Points, in no order, along strands that fork, close into loops and pass close to each other.
Points whose rows are less than 19 apart are linked; no others are. Some points are linked to none.
J_179: [  6  20 -17 -23 -20   4   9   1  -6]
J_770: [ -7   6  -6 -15  -7   5  25  -1  -8]
J_238: [-11   1   0  11  -7  22  13   1  -2]
J_246: [-13  -7   3  18  -9  22  14   5   2]
J_738: [-12  -9   8  24   2  20   5   6   4]
J_286: [ 19  24 -23 -15 -21 -16  14  -4 -17]
J_718: [ -2 -27  15  40   4   5   4  24  16]
J_127: [-17 -23  10  23  -6  15  17  13   8]
J_182: [ 19 -20  15  43  14  -1   2  29  17]
J_950: [ -8   0   3 -12  12  -1 -18  -6   3]
J_283: [-11   4   2  11   0  19   2  -4  -3]
J_641: [ -2  13 -11 -25 -14   4  -7  -6  -3]
J_400: [-8  4 -3 -8 -8 11 29  3 -6]
J_138: [  0  12  -9 -25 -13 -11  12 -13 -11]
J_629: [ -7   0  -1 -20   1  -3 -21  -9   4]
J_656: [ -7  10  -5   3 -11  19  16  -2  -6]
J_686: [ -4  -2   7  -8  18  -3 -23  -3   4]
J_309: [-12  -6   7   1  12  10   7   5   2]
J_489: [ 25 -12  14  37  22  -2   0  27  15]
J_906: [ -6   3  -7 -27  -9  -6 -21 -13   2]
J_637: [ -8   3  -1 -22   0 -10  -4 -18  -5]
J_717: [  8  23 -17  -7 -19   0  18  -8 -16]
J_248: [ 27  17 -26 -23 -31 -29   2  -7 -12]
J_750: [  5  22 -15  -5 -19   9  17  -5 -13]
J_211: [ 18  -4  12   9  33 -13 -17  12   9]
J_778: [ -5   8  -9 -29 -14  -3 -13 -11  -1]
J_665: [ 7 -9 13 28 21  5 -7 15  9]
J_919: [  0  17 -14 -21 -16   7   4  -4  -6]
J_527: [-16  -8   4   3  -1  13  25   8   1]
J_453: [  4  -6   9  -3  20 -19 -31  -7   4]
J_368: [-10   4  -2 -18   1   7  -5  -1   0]
J_457: [  9  11 -18 -27 -31 -20  -5 -19  -8]
J_706: [ 24  -2  12  20  32  -9 -11  16   9]
J_873: [-14 -10   8   3   9  12  15   8   4]
J_451: [ -1  15 -10   1 -17  16  19  -2 -11]
J_209: [ -6   2   8  14  14  10 -12  -5  -1]
J_817: [  0   8 -11 -25 -22 -16  -6 -23  -8]
J_946: [  6  16 -14 -22 -16 -11  14 -12 -13]
J_895: [-10   5   1  -5   1   8   8  -9  -7]
J_627: [ -4   8  -6 -21  -6  -2  17  -7  -9]
J_351: [-9  3  4 13  6 15 -4 -5 -2]
J_693: [  0 -15  12  35  14  11  -4  14   9]
J_391: [  9 -24  15  45  10   2   0  26  17]
J_17: [ -2   1  -8 -25 -19 -18 -12 -25  -4]
J_942: [ -9 -26  14  34   1   9   7  20  13]
J_311: [  1  -1  10  19  21   6 -16   2   3]
J_791: [ 14  20 -19 -20 -22 -15  14 -10 -16]
J_526: [ -5  -3  -2 -23 -12 -19 -15 -25  -2]
J_826: [ -1  -5   6  -8  14 -18 -29 -14   2]
J_912: [ -6  -8   4 -17   6 -20 -24 -18   2]
J_294: [-10  -2  -2  -1 -10  14  29   6  -2]
J_152: [-14 -25  13  30  -2  11  12  16  10]
J_538: [  6  -5  12  24  23   4 -11   9   6]
J_430: [ -7 -10  10  30   9  17  -1   8   6]
J_804: [26 -7 12 30 26 -4 -5 22 12]
J_399: [-8 -9 10  5 21  6  0 10  6]
J_153: [ 28  23 -26 -19 -26 -26   7  -4 -16]
J_933: [  9  -6  11   5  30  -7 -15  12   8]
J_324: [  1  -5   9  -1  26  -5 -17   4   6]
J_558: [ -8  -8   1 -20  -2 -20 -21 -23   0]
J_761: [ 17  14 -23 -26 -33 -23  -4 -15 -10]
J_794: [ -5 -13  11  11  20   9   0  17  11]

A piece is all that can be reached along the links. How many separate loops has the piece of each point below (a circle has one, a figure eight two, a Y none), and how many tips (points with one link)?
J_718: loops 0, tips 2
J_761: loops 0, tips 2
J_430: loops 1, tips 1

A fork is a point with three links, a tip a point with one. Leave the first point through the second and follow the links. Name the first fork or tip that comes.
J_457 / J_817: J_453
J_311 / J_209: J_238
J_718 / J_942: J_127
J_778 / J_641: J_179
